Each row is a point on a tangle of strands that fork and nearly touch. The rows are in no order.
Two points are linked if the straight distance between their rows is under 73.2. Some points are linked to none.
J925: [ 33  -9  -9  -3   1 -10  10 -31  10   6  13  13   0 -19  16  14   0  -9
  -4  -4  -9 -14  12 -37  -3   1  16 -10  -5   9  -7  12   0  46 -15   1
  -6   7  -8  31  -6   6 -23 -29  -4   5  -3]
J790: [  4  11   7 -21  -9  -7   9  14  -4   2 -10   4  -6   2  -2 -18  12  13
  -3  -8  23  25 -15  25  11  21 -25  12   3 -12  24   4  10  -9  -4 -10
   4 -23  11  -3   7  -2  31  14 -10   2  -3]
J18: [-34 -15 -25  -3 -22   8 -10 -18  16   7   9  14 -24   7   8   6  21 -17
 -16   0  -8  -6 -26 -13 -13  15 -26  -9  -6  -2 -10   5  -8   3  -7  16
  -2  11  -2 -12  -6   7 -13  -2  42   3 -14]
J841: [ -2 -15   0  12   3 -13 -25 -22  -3  20   4   0  11   8 -23  15  -5 -28
  -9   3 -12 -10   4 -21   2   5  -4 -11  -8   1 -28  28  -1   0  -3  18
   2  25 -20  17   1 -16 -17 -17  21  14  -4]
J736: [-28   9   8   8   5  -4 -21  32  -8   4 -17  -5  13  11 -23 -26   7   2
  -3  -2  19  11 -12  25  -1  11 -12  11  11 -10  21   2  21 -41   7  16
  -4  -1  -8 -26  -8 -11  21  21  14   0   0]
J209: [ 26  -5   6 -25   5 -20   1  -5  12 -10   8  14 -25  12 -17   8   0   0
   4  12   7  36  -1   0  19  15 -34   4  -5 -10   9  14   4  10 -20 -38
  17 -18  27  34  19   0  14   8 -27 -13  15]
J550: [-13   9  11  -5 -23  21  -3  -7   2  21   7  12  -3   5 -23  -7  12  20
  16  17   9  10 -16  32  22  11 -31  13  -2 -16  -8  24   0 -16   0 -17
  41   5   0  11   4  -8  25  18 -14  17  -7]
J2: [ 21  -3  -7 -10  -3   2  11 -19   6   5  16  17  -4 -32  15  11  13  -3
  -5   5   7  -6   8 -19   2   3  -8  -8  -6   9  -1  19   8  41 -11  -5
   4   7   5  29   7   6  -1 -29  -5  12   4]
J639: [ 23  20   5 -20  28  -9  17   9 -13  -2  -8   1  12 -50  -2   0  18  13
 -10   2  21   8  21   0  -1  -2   0  15  -6   7  11  14  24  25  18  -3
  -6  -4   1  12   6   6  23 -23 -16   5  16]
J572: [-41  -8 -10  16  -3  34  -5  -5  13   0   6  12  -1   9  21   8   1  -2
   1  -5 -24 -41   4  -8 -15 -24  27 -11  -2  11 -18 -18   4   8  17  16
   2  19  -5 -15   6  17 -23   0  21  -2  14]
J68: [ -1   2   3  -2 -26   4   8  -2   1  11  -7 -10  -5  14  17  -9  -7  16
   2 -17  -1  -3 -12  11  -1  10   3   2   4  -5   2 -11 -11 -11 -16  -5
  -6 -10  -4 -17  -6 -16   8  16  -4   1 -23]
J814: [ -7  -3  -9  13   5   2  -5  -3  -3 -14  -9  -6  -3  21   3  15 -26 -19
   7   2 -17 -12  -6  -1  -3  -8  19  -1  10  -1 -15 -15 -20 -21  21  -3
  -7   6  10  -1  -6  14 -25  11  12  -8  17]
J425: [ 14  -4  -1   6  20  -3   4  -8  -9 -18   5   0  -6  -4   1  27 -19 -18
   0  15 -10  -2  18 -14   2 -12  21  -7   5   9 -23  -6   6  12  24  -8
  -3   6   9  28  -1  17 -26 -16  -8   1  38]
J440: [ 15  -2  14 -25 -11 -20   0  11   7   5  -4   7 -15  20 -18 -16   3   5
   6  -1  17  31 -25  19  14  29 -39  13  -1 -12  25   1   4 -13 -10 -12
   7 -16  13   9   9  -2  27  20 -12  -5   3]
J970: [  1  -1  -3 -12  -9  17  14  -9  -2  -9  12  10 -28   8  18  15  -1  10
   0   3  -1   9   1   4   9  -3 -10  -5   2   0  -7  -3  -1  16  -7 -28
  17  -9  16  16   7   2   0   7 -16  -1  13]
J538: [-10  19  14  -4 -13  32   3   0  -8   9   6   8   1  -1 -17  -6  10  22
  15  18   8   5  -7  33  21  -8 -15   9   0 -10 -11  17   5 -13   7 -26
  40   4   5   7   3 -10  23  18 -21  15   7]
J240: [-10 -10 -24  -7 -13 -13   2  -3  12   9   1  -1  -3  -5   9   1  13  -9
 -18 -21  -2 -11  -6 -25 -26   4  11  -6 -12  -2   6  -2 -13  13 -10  29
 -32  -1  -7 -33   2   2 -22 -12  31  -1 -39]
J558: [ 23   3  11  24  -4  -5  -8 -10  -1   6 -11 -21  16  28  -7  -5 -34  -5
  25   1 -18  -8  -4   2   9  -1  26   6   6  -3  -5  -4 -40 -31  -8  -6
  -2   4  -6  -5 -18 -11 -14  27 -13 -10 -20]
J780: [  0 -10  14   2   0 -18 -20   2   9  20   1  -9   2  15 -45  -5  -6 -12
  10  15   6   8 -12   3  19  23 -35   3   1  -4  -9  24   1 -27   4  11
  14  20 -10  20   3 -11  10   5  10   8   6]
J300: [  0  -7 -11   3 -32  15  30 -10  26  -2  19  10 -15 -15  51   1   9  14
   6 -25  -7 -27   6 -21 -12  -1  17 -17 -11  15  14  -9 -28  41 -17  -4
   0  -2   0  -6  -2  15 -10  -7   2  -2 -26]
J902: [ 14  10   9  -3  14 -10  -3  -1 -14  21  -5  -9  30 -22 -10  -4   4   5
  -7  -4  13   2  14  -4   3   4  -1   4  -8   2   1  19  20   9  -8  11
  -4   6 -15   4   6 -19  18 -22 -12  12 -15]
J589: [ -1   9  16  21  10  -1  -2  16 -25   5 -12 -27  42  -6   4 -17 -11   8
   1 -17  -1  -5  30   6 -10 -16  38   1  -6   6   6  -5  12  -7  -1  15
 -12  -2 -19 -31   0 -24  24  -3 -18  12 -20]
J953: [ -1  -3  -3  14  16   5  -5  -6  -9 -19   2   2  -4   8  -4  24 -24 -26
   3  19 -12  -7   9  -8   4 -12  11 -10   8   2 -30  -5  -2  -8  31  -5
   0   8  16  21  -3  18 -22  -7   5   3  40]
J623: [-40 -15 -26   4  -3   4 -18  -1  14  -3  -2   4  -9  19  -2   9  14 -17
 -13  -4 -20 -16 -19 -13 -22  -8  11  -2   5   1  -7 -13 -13 -14  10  29
 -22  10  -4 -33  -8   9 -36   3  43 -15  -8]
J140: [-27  11  -9  -5  15   8  -6  12  -5  -1  -5   7  14 -20  -7  -5  25   1
 -20  -1  14  -5   2   8  -8  -2 -14   5   3  -2   4  11  23   1  11  17
   2   3  -6  -5   4   6   8 -14  18   1   7]
J277: [ 45  -2   9 -10  24 -40   2  -6   0 -10  -6 -11 -10  10  -5   6 -27  -3
   3   2 -10  18   8 -11   9   6   9   8   0  -1   4 -16  -8  -3  -6 -20
 -14 -16   8  27  -4  -1 -10   6 -30 -16  17]
J755: [ 24  -2   3 -20   2 -31  11   8  -3 -17  -7 -12 -25  21  10  -2 -19  11
   3 -21  -3  26 -15   4   0  13   2   6   3  -6  19 -25 -15 -13  -3 -23
 -20 -32  16  -8  -2   4  -8  26 -13 -23   6]
J103: [ 15 -12 -19 -15 -12  -7  25  -6   8 -22  17  12 -38  -8  42  13   0   2
   0 -17  -2  16   4 -12 -13  11  -2 -13  -4  -2  19 -10 -19  39 -17 -18
 -22 -25  17   8  10  26 -16  -6  -8 -21  -2]
J756: [ 12  14  -7 -28  16 -13  16  14 -10  -6  -5   9   1 -40   0  -8  23   9
 -10  -1  27  23   9  11   1   9 -21  14  -1  -8  26  14  16  20   8 -11
  -5 -17  13  10  10  14  26 -13 -10   1  10]
J151: [ 14   7  15  33  12   9 -17  -8 -17  10  -4 -14  32   8 -20   0 -32 -20
  21  21 -13 -14  21   2  12 -17  14  -7  -3   5 -24  13  -4 -17   3   0
  11  21  -6   7  -6 -16  -2  -7  -7  17  -6]
J520: [ 21   1  15  23  -4 -13 -11   0  -8  17 -13 -25  23  26  -9 -13 -28   3
  22  -8 -13  -2   2   5   5   1  28   5   2  -4   1  -3 -24 -31 -13   6
 -12   2 -17 -18 -14 -23  -1  21 -15  -3 -34]
J177: [  1  -2   7  29   0  10 -14 -15 -10  13   0 -10  28  15  -9   5 -26 -15
  14  11 -20 -19  14  -6   4 -17  23  -7  -5   3 -24  10 -16 -12  -2   7
   7  25 -13  -2  -4 -19 -13  -4   0  13 -15]
J129: [-20 -11  -9   4   7 -14 -13  24 -14   6 -12 -11  23   0  -7 -14   8   0
 -26 -22   3   1  14  -6 -28 -11  24   0  -7  -4  11  -8   9  -8  -6  35
 -34  -2 -18 -45   8 -18   5  -7  19   4 -29]
J842: [  1   3  12  10  -6  25  19  -3   4  -1  10  -5   9  -9  30   7  -6  18
   9  -6 -13 -30  16  -6   4 -24  27 -11  -4  20  -9 -14   1  21   2  -8
  15   9  -6  -5  -8  -6  -7 -12  -9   7  -1]
J320: [ 34  20  19  -8  21  -8  13   3 -15   3  -9 -15  21 -33   1  -6   2  11
  -2   2  13   2  22  -1   4  -4  13  10  -5  11   5   2  22  16   3  -4
  -3  -4  -8   8  -1 -12  23 -19 -29   6   2]
J237: [-25  -8 -14  18  -3  22   2 -12  10  -3   4   7   7  11  18  17  -8  -7
   5 -16 -25 -37   5 -21 -15 -22  47  -7  -8   9 -13  -9 -19   7  16  21
  -2  17  -7 -18   3  17 -36  -3  19  -9  -3]
J182: [-11   1  -6   4   5 -15  -9  25  -5 -14 -23 -14  -2  19  -2  -5 -11  -8
  -3 -14  -4   3 -21  10 -12  -4  17   9  13  -3  12 -30  -9 -35  13  13
 -31 -11   6 -34 -12   9 -17  24  23 -16  -1]
J447: [ 19   6  -3 -15   4  13  23  -5   1  -6  17  18 -12 -36  16  13  17  13
  -1   9  12   0  13  -9   4  -9  -8  -6 -10  15   3  17  13  44   1 -16
  12   2  11  22  11  11   7 -24 -16   8  15]
J650: [ 41  -7  13 -12  14 -43   0   0   4  -8  -9 -14 -12  25  -9  -4 -30   1
   8  -4  -7  21  -8  -3   9  13   5   8   2  -5  12 -17 -14 -19  -6 -21
 -14 -17  10  14  -6  -2  -8  22 -26 -20  13]
J627: [ 32  13  30   4   3  -9   0  -2  -8  15  -6 -17  18   1  -8 -16 -10  12
  15   6   2   7   5  15  20   9   4  13   5  -2   8  -3  13 -21 -14 -12
   5  -9  -8   9 -11 -22  25  12 -40   3  -9]
J29: [-25   8  11   3   9  -4 -14  29  -6  -6 -16   1   8  13 -31 -19   5  -4
  -1  11  18  15 -17  25  10  11 -24  14  16 -11  15   4  13 -37  18   3
  10  -1   4  -2  -6   1  16  22   9  -4  22]
J934: [-54  -5 -17  10  12  30 -20   4  13 -19   4  16  -4   4   5   1  25  -7
 -11  15 -12 -16  -9  -6 -24 -14   0  -4  19   7  -7 -20  21  -5  16  24
  -7   5  -4  -2  -4  25 -24  -4  33 -17  29]
J966: [ -2   0 -17  -6 -20  -8   9   2   9   1  -6 -12  -5   6  16   1   4   7
  -8 -33  -2 -13 -16 -12 -20  -2  26   3  -5   0   9 -10 -30  -1  -5  17
 -30 -12  -3 -37  -3   1 -19  11  17 -12 -40]
J763: [ 14  -8 -12  -8 -18   7  29 -17  13 -12  16   9 -24  -1  42  13  -3  15
   4 -19  -8  -9   2 -16  -5  -1  14  -7  -3   6   7 -11 -28  34 -13 -18
  -5 -13   6   6  -3  14 -21   0  -9 -13 -10]
J859: [-18  -4   7  -1   6 -10 -13  18   1  -9 -10  -5 -11  27 -23  -2  -6 -16
  -1  13   6  13 -18   9   8  11 -27   0  16  -4   0  -6  -2 -33  17   4
   6   2  11   4  -8   5  -1  16  14  -5  28]
J648: [ 14  14   0 -16   5  32  25  10   0 -17  19  30 -15 -39   9  15  27  34
  12  12  10  -1  16   9   8 -28  -4  -8 -20  14   4  19  13  48  19 -26
  34   5  12   8   9   6  10 -12 -22  10  22]
J3: [ 45  -1   9  -3  16  -5  16 -14   0 -15  16  -5  -1 -12  20  12 -16  14
   9   8 -12  -1  21 -10  11 -20  27   2   0  16  -6 -16  -2  27  -9 -26
   5  -8  -4  23 -17  -6 -11  -8 -34 -10   9]
J295: [ 30   2  19   4  -6  -2   0 -16   3  17   4  -9  10   4  -5  -6 -12   9
  12  12  -6  -3   3   6  18   1   2   5   5   1  -7   0   0  -7 -24 -16
  12   0 -10  19 -12 -21   8   4 -29   3 -15]
J677: [ 22  -1   1 -24   0  -9   0 -11  10  -1  12  20 -12  -6 -24   6  10   3
   4  19  11  28  -4   6  26  12 -39   9  -7 -11   6  26   2  11 -12 -34
  26  -7  20  42  17  -1  19   0 -21   1  12]
J529: [  0   0  12  21  -3 -18 -17  20 -14  14 -19 -23  19  26 -17 -17 -21  -4
  12 -13  -5   6  -1  13  -2   6  15   5  -2  -7   9  -3  -7 -38  -4  16
 -21   3 -11 -36  -6 -24   6  22   3   5 -24]
J437: [  6  18  24  19   9  13   1  11 -23   3  -7 -23  36 -11  10 -16 -10  13
  13  -6   1  -8  26  16   0 -16  34   3  -1   8   1  -7  18  -8   3   1
   0   1 -12 -24  -6 -23  27   0 -24  12 -10]
J728: [-21  -9  -2   6  14 -14 -24  10   1 -12  -9  -3  -4  16 -30   6  -3 -30
  -8  17  -2   5 -11  -7   4   8 -22  -4  18   2  -9  -2   0 -30  20  16
  -4  10   4   5 -11  10 -14  -1  29  -4  29]
J96: [ -4  19  12  -2 -14  43  13  -4  -7   1  13   8   0 -10   0   2   9  27
  13  20   4 -10   0  24  19 -24  -1  -1  -5   7 -12  10  10   5   6 -24
  42  11   5   3  -1 -15  15   7 -23  15   8]
J969: [ -9  -1   0  11 -11  15   0  -2  -5  -9  -7  -8 -13  31  10   8 -31  -2
  13   2 -17  -3 -10  13   3  -8  11  -1  11  -3 -14 -19 -29 -27  10 -22
  11   0  12  -2  -8   3 -12  27  -2  -7  11]
J114: [-20 -18  -6  -3 -29   9 -13 -21  17  21  10  12 -21  11 -10   2  14  -8
   1  13   1   8 -30   2   9  25 -45  -2  -7  -8 -23  22 -10  -9 -13  -3
  26  16  -5  13   0  -4   9   7  22  12  -8]
J131: [  5  -4 -15 -20  -1 -12  10   0   1  -7   3   8 -20 -15  12   6  12 -10
 -19  -4  11  12  -7 -10  -8  14 -18  -3   4  -3  13  -3   6  17  -1   5
 -17 -15  12   8   5  17  -2 -19  12  -3   6]
J830: [  8   4  -7 -22  -7   6   2 -13   3   6  11  19  -5 -21  -9   1  22   6
   1  12  14  12  -7  11  17  12 -37   7  -6  -9   1  28   0  17  -5 -18
  23   1  12  27  11   1  17  -6  -6  11   4]
J473: [  4   2  -9  -4 -21  -1  12  -6   8   5  -3 -11  -2  11  23  -4  -7  15
   2 -30  -6 -14 -14  -6 -12   1  25   3  -1   0   7 -12 -33  -3 -11   2
 -18 -10  -8 -24  -9  -8 -12  16   1 -12 -37]
J263: [-22   0  -4 -10  -2  21  12   8  -5 -24   6   9 -34  15  18  17   2   7
  -4  -3   0  13  -2  12  -3  -9 -10  -4   8  -3  -4 -14   5   9   9 -22
   9 -14  17   2  10  17  -6  11  -4 -10  29]
J713: [-17  -5   3   3 -28  12 -12 -18  12  34   7   8  -8   7 -19  -9  15  10
  13  13   6   8 -22  17  16  25 -42   6 -10 -14 -14  30  -5 -15 -13  -1
  37  14 -10   7   9  -9  22  11   4  17 -20]
J269: [ 48   8  17  -3  18  -2  16 -10  -3  -1   7  -5  15 -36   9   5   1  12
   2  14   0  -4  24 -15  10 -18  15   1  -7  22  -2   0  15  36  -7 -11
   8   4 -10  22 -10 -13   6 -23 -31   4   4]
J788: [-23  21  10  22  26  22 -17  21 -22  -3 -12  -2  37 -12 -16 -12   2   0
   5  11   9 -10  15  22  -3 -22   7   7   2  -2  -3  10  27 -21  17   7
   7  14  -4 -15   3  -5  19   4   2   9  15]
J932: [ 48  -2   6  -8  26 -27   7 -15   0 -16   5  -7  -9  -2   3  15 -21   1
   2   9 -10  16  19 -17   7  -4  16   6   1   5  -5 -14   0  14  -8 -28
  -6 -14   6  32  -5  -1 -12  -4 -36 -15  20]
J385: [ -1  -6  17  13 -14  11 -10  -9   6  10   3  -4 -14  25 -22   2 -23  -8
  14  28  -7   5  -8  12  21   4 -13  -3   8  -4 -24   5 -17 -29   3 -21
  30  12   7  24  -2  -6   4  22 -11   6  17]
J885: [-23  -7   1 -18   4 -11  -4  23   0 -28  -5   7 -28  30 -14   1   4  -6
 -10   4  10  36 -23  10   2   9 -31   0  19  -7  12 -17   3 -20  13  -7
   4 -20  22  -6  -6  15  -6  21  12 -20  34]
J758: [ -1 -11 -20  -4  -1 -20   3   0   4   9   0   0  12 -16   6   2   9 -11
 -22 -23  -1  -6  10 -31 -27   1  16  -8 -14   1   8   4  -5  26  -7  35
 -35  -2 -15 -25   8   0 -16 -29  24   2 -36]
J992: [ -3 -11   5  -2   2 -14 -23 -11   7  16   6   1   1   2 -40   6   8 -15
   0  14   9   4  -8  -1  19  21 -39   4  -1  -4 -18  34   3 -15   7   7
  22  19  -4  31   3  -6   4  -8  14  13  11]
J867: [ 12   4  -8 -17  -8 -12  -3 -10   5  18   2  10   8 -27  -6 -13  23  -1
   0   2  21  12 -10   7  11  26 -37   6 -11 -13  14  30   4   9 -19   5
   5   1   3  18  15  -4  26 -15  -1  11 -21]
J337: [-48 -13 -30  -5 -20  18  -6  -9  19  -4   6  19 -28   2  12  -4  34 -12
 -16   3  -2  -3 -30  -6 -19   9 -30  -8   1  -2   1 -10   1   1  -9  18
  -3   1   0 -22  -6  13 -13   0  50  -5  -9]
J517: [-13   5  -9  14  20  -8  -8  19 -11 -13 -24 -12  15   3   3  -4 -11 -11
  -7 -14  -8  -8   4   2 -19 -15  32   3   8  -4   4 -26   4 -17  19  24
 -32  -4  -4 -31   0  11 -14   3  20 -11   0]
J581: [ 14   8   1  -7   6 -12  -5  -4  -5  27   1  -2  31 -28 -16 -12  18   9
  -2  -6  20   6  10   2   6  17 -15   8 -15  -5  10  33  15   8 -18  14
   3   3 -11   4  12 -19  30 -20 -11  17 -31]
J774: [-18  -9  -6  10  11 -14 -24  -3  -3   3  -5  -3   5  10 -21  12  -2 -30
 -12   7 -10  -6  -3 -14  -2   4  -8  -6   7   0 -16   9   1 -16  13  23
  -9  17  -8   1  -5   2 -19 -10  29   4  11]
J922: [ -4   0  -1 -10 -28  20  13 -14   4   7   6   8 -23  12  22  -1   1  13
   4  -3  -2   5 -15  12   5   8 -17  -3   0  -4  -2  -5 -16   6 -20 -21
  14 -11   7   4   2  -8   9  13  -8   0 -12]
J350: [-16   7 -14 -16 -11  11  24  22  -3 -22   2  13 -24 -20  31 -12  30  11
 -12 -12  23  19  -4  14 -12   4 -18   0   5  -9  31 -13   7  23  -3  -6
 -10 -30  17 -14  17  25  21   1   3  -9   0]
J554: [ 24   0   8  13  -5  -2   1 -11  -2  -7  -5 -16   2  28   6   1 -37   4
  23   3 -20  -3  -6   8  11  -4  23   5   8  -3  -8 -15 -38 -30  -4 -22
   7  -6   3   3 -17  -4 -13  30 -20 -13  -3]
J307: [-19  18   2   2  21  10  -6  17 -14  -1 -10   0  24 -19  -9  -5  13   4
 -11   3  14  -8  10  13  -4 -12   0   6   4  -2   2   8  26  -2  18   8
   3   8  -7  -6   4   1  14  -6   4   6  16]
J699: [  8  20   4 -13  -7  41  19   2  -3  -8  21  22  -6 -27  -2   8  22  32
  14  19   5  -6   5  20  16 -29  -6  -3 -14   8  -6  21  10  28  12 -28
  43   8  12   9   2  -9  14  -1 -22  14  14]
J845: [-19  -9 -18   0   0  -4   5   3   8   6  11  10  10 -35  16   0  24  -7
 -23 -16   8 -15  17 -28 -28   2   2 -15 -15  10  12   7  16  37  -5  35
 -19   5 -10 -16  16  16  -2 -42  27   8 -15]
J168: [  9  21  26  10  -2  17   4   7 -21  11  -4 -18  24  -7   3 -18  -5  21
  16   0   8   0  11  26  12  -4  19   8   4   1   3  -2  18 -18  -4  -8
  11  -6  -8 -11  -8 -24  31  12 -33  12 -11]
J273: [-32 -13 -18  13  19  -7 -22  23  -5  -5  -9  -5  21   6  -8  -6   7 -11
 -20 -11 -12  -7   8 -11 -31 -22  28   0  -1  -2   5 -16   6 -11   7  43
 -36   5 -15 -43   4   0 -21  -7  33  -8 -12]
J737: [ 30  -7   3   3 -15  -1   1 -32  21  20  14   4  10  -1   5  -3  -8   9
   9  13 -13 -13   3  -8  13   2   4   2   1  -2 -11   3 -12  16 -42 -14
  17   4 -15  21 -21 -22  -4  -3 -21   1 -28]
J693: [-11  10  -6 -22  -9   8  17  20  -8 -14  -7  10 -20  -2  16 -16  20  14
 -12 -14  22  27 -13  24  -5   9 -21   5   6 -14  29 -12   9   5  -5 -11
  -1 -32  19 -10   9  10  24  16  -2  -7   3]
J72: [-32  -1  -9 -12   8  13   3  17  -1 -32  -1  13 -29  17   1   7  16   1
 -16   3   5  25 -14  10 -10  -1 -24   1  18  -7   9 -19  11  -5  12  -8
   1 -24  16  -3   1  22  -8  10  12 -19  34]
J432: [-14  -2  12  19   0 -13 -23  30 -12   9 -18 -18  16  25 -21 -21 -11  -5
   5  -9   8   9  -7  19  -2  10   1   4   4  -6  15  -3  10 -43  -2  22
 -16   4 -11 -36  -5 -17  12  21  12   6 -13]
J387: [-23  -4 -14   1 -11  12  14   8  15   2   9  10   0 -29  30  -7  24   6
 -13 -18   8 -22  13 -15 -22  -3   2 -15 -12  12  12  -3  12  37  -3  22
 -12   2  -2 -18  16  19   5 -27  18   7 -13]
J456: [-42 -10 -20   4   6   7 -20   3  11 -15  -4   7 -10  13  -4   3  18 -16
 -16   7 -13  -9 -19 -10 -23  -5   0  -2  18   1  -5 -24   3 -14  13  26
 -21   2  -3 -19 -10  17 -32  -1  41 -16  12]
J750: [ 28  -8  -7   0  -8  -2  10 -32  15   6  15   8   1  -2  15  12  -9   0
   1   1 -14 -19   5 -26   6  -6  21  -4   0   7 -13   6 -19  29 -21  -9
   9   7  -9  22 -17  -8 -25 -10  -9   0 -15]
J367: [ 12   5  -4  -6   3 -19   7  12  -9 -17 -18 -17 -10  16  12  -2 -19   6
   1 -26  -3   6 -18   7  -7   0  25   9   7  -5  13 -29 -20 -25  12  -2
 -27 -20   8 -22  -8  10 -14  25   0 -18   1]
J771: [ -7  -4  -6  15  -2   7  -2 -18   1   8   3  -4  13  12   6  15 -13 -10
   0  -8 -22 -26   7 -20  -5 -13  33  -9  -4   2 -17   4 -19   5   4  14
   1  21 -12  -5  -3  -9 -27  -7   9   1 -13]
J849: [-52  -2  -9  10   5  41  -7   7  16 -12   7  18  -7   3  22   4  16   3
  -5   7 -15 -32   0  -2 -18 -24  13  -8   7   9 -13 -21  21   8  18  12
   0  12  -1  -6   8  26 -19   2  23 -10  28]
J913: [  5   5   5  10  20 -13  14  13  -9 -10 -19 -20  20 -24  15  -5  -6   7
  -9 -24  -2  -9  27 -13 -23 -16  45   3  -4  12   6 -25  12  21  18  24
 -32  -4 -19 -25   6  10  -2 -20  -4  -7  -4]
J579: [-28 -18 -12   3 -19   8 -14 -22  12  12   4  10 -22  16  -5   9   7 -17
  -8   8 -10  -7 -24 -10   1  16 -27  -8  -2  -1 -29  14  -9  -8  -3   3
  14  19  -5   7  -6   0  -9   1  33   7  -1]
J428: [ 26   5   7  16  25  -6   8 -11 -10  -9   0  -7  17 -14   2  20 -22 -17
   6   8 -16 -11  24 -22   2 -22  37  -4   0  14 -18  -7   4  20  23   3
  -6  13  -5  18  -5   9 -23 -25 -12   5  22]
J264: [ 15 -10  14 -25  -4 -27   1   7   8  -8   2   6 -28  31 -19   0  -9   0
   5   3   8  38 -16   9  17  23 -36   5  -1  -9  17   0   2  -7  -9 -25
  12 -18  20  18  14   1  16  23 -16 -16  17]
J820: [ -8  -8 -13   6 -25   9  27   3  24  -3  11   8  -9 -29  44  -4  17   8
  -4 -25   2 -25  15 -21 -18   1  16 -21 -13  16  19 -12  -9  46  -9  12
 -14  -2   1 -14  12  24  -4 -23   8   4 -22]
J52: [  9  -8   0  -3  -2 -11 -16 -26   5  20   9   5   2  -4 -19  10   5 -16
  -7   8   4  -5  -1 -16  11  15 -21  -2  -5   1 -22  30   4   7  -9   5
  11  17  -9  34   4  -9  -4 -18  11  17  -1]
J628: [ -5   3   2   4   0 -13   0  21 -15   4 -16 -23  23  -8   3 -21   2  11
 -15 -31  13   2  16   3 -20   2  30   2  -5   1  18 -12  12  -2  -8  22
 -28 -12 -17 -40   3 -20  21  -2  -1   7 -33]
J746: [ 26  -3  22  16   4 -12 -13  -2   2   7  -5 -15   5  23 -29  -6 -33 -15
  22  24  -5   4   2   7  23   6  -5  -3   6  -2 -13   1 -10 -33   2 -14
  12  11   6  25  -3  -8   6  16 -16   3  13]
J875: [  7  -8 -20 -17  -8  -6  19  -1   2 -16  11  12 -33 -12  29  13  10  -7
 -12  -5   6  15  -2  -9 -13  14 -15  -9   1  -3  20  -5  -2  30  -7  -7
 -20 -19  19   9  11  27  -9 -16   4  -8   7]
J95: [-21   3 -16 -15   4   2   0   5   1  -6   2  14  -7 -21   2  -1  30  -5
 -21   2  16   5  -9   0  -8   9 -29   1   4  -4  12   7  15  11   4  13
  -3  -6   4   1   4  16   4 -18  24  -1   7]
J116: [ 26  -4  29  16   6 -25 -20   5   4  23  -5 -17  12  23 -45 -12 -27 -13
  28  18  -1   5   1   4  20  16 -13   2   2  -5  -3  10  -3 -32  -2   5
   6  19 -11  20   2 -14  11  13 -12   7   3]
J556: [ -2  14  17  30  19  15 -18   8 -28  11  -7 -11  39  -4 -24  -9 -18 -11
  17  18   3 -10  24  13   5 -19   8  -3  -3  -1 -14  17  14 -26   9   4
  10  18  -4  -8   1 -15  17  -3  -8  19   1]

A fork is a point with three links, a tip a point with one. Leave the first point through the second and follow the links. Name the first fork or tip that comes.
J830, J867: J320
J902, J581: J350
J520, J558: J428
J572, J849: J623
J385, J746: J859
J2, J447: J337
J774, J841: J385

Follow the links from the first point to the second, and from the first to the third. Name the last point that the two ways share.
J72, J736, J992: J859
J969, J263, J841: J859
J650, J677, J756: J320
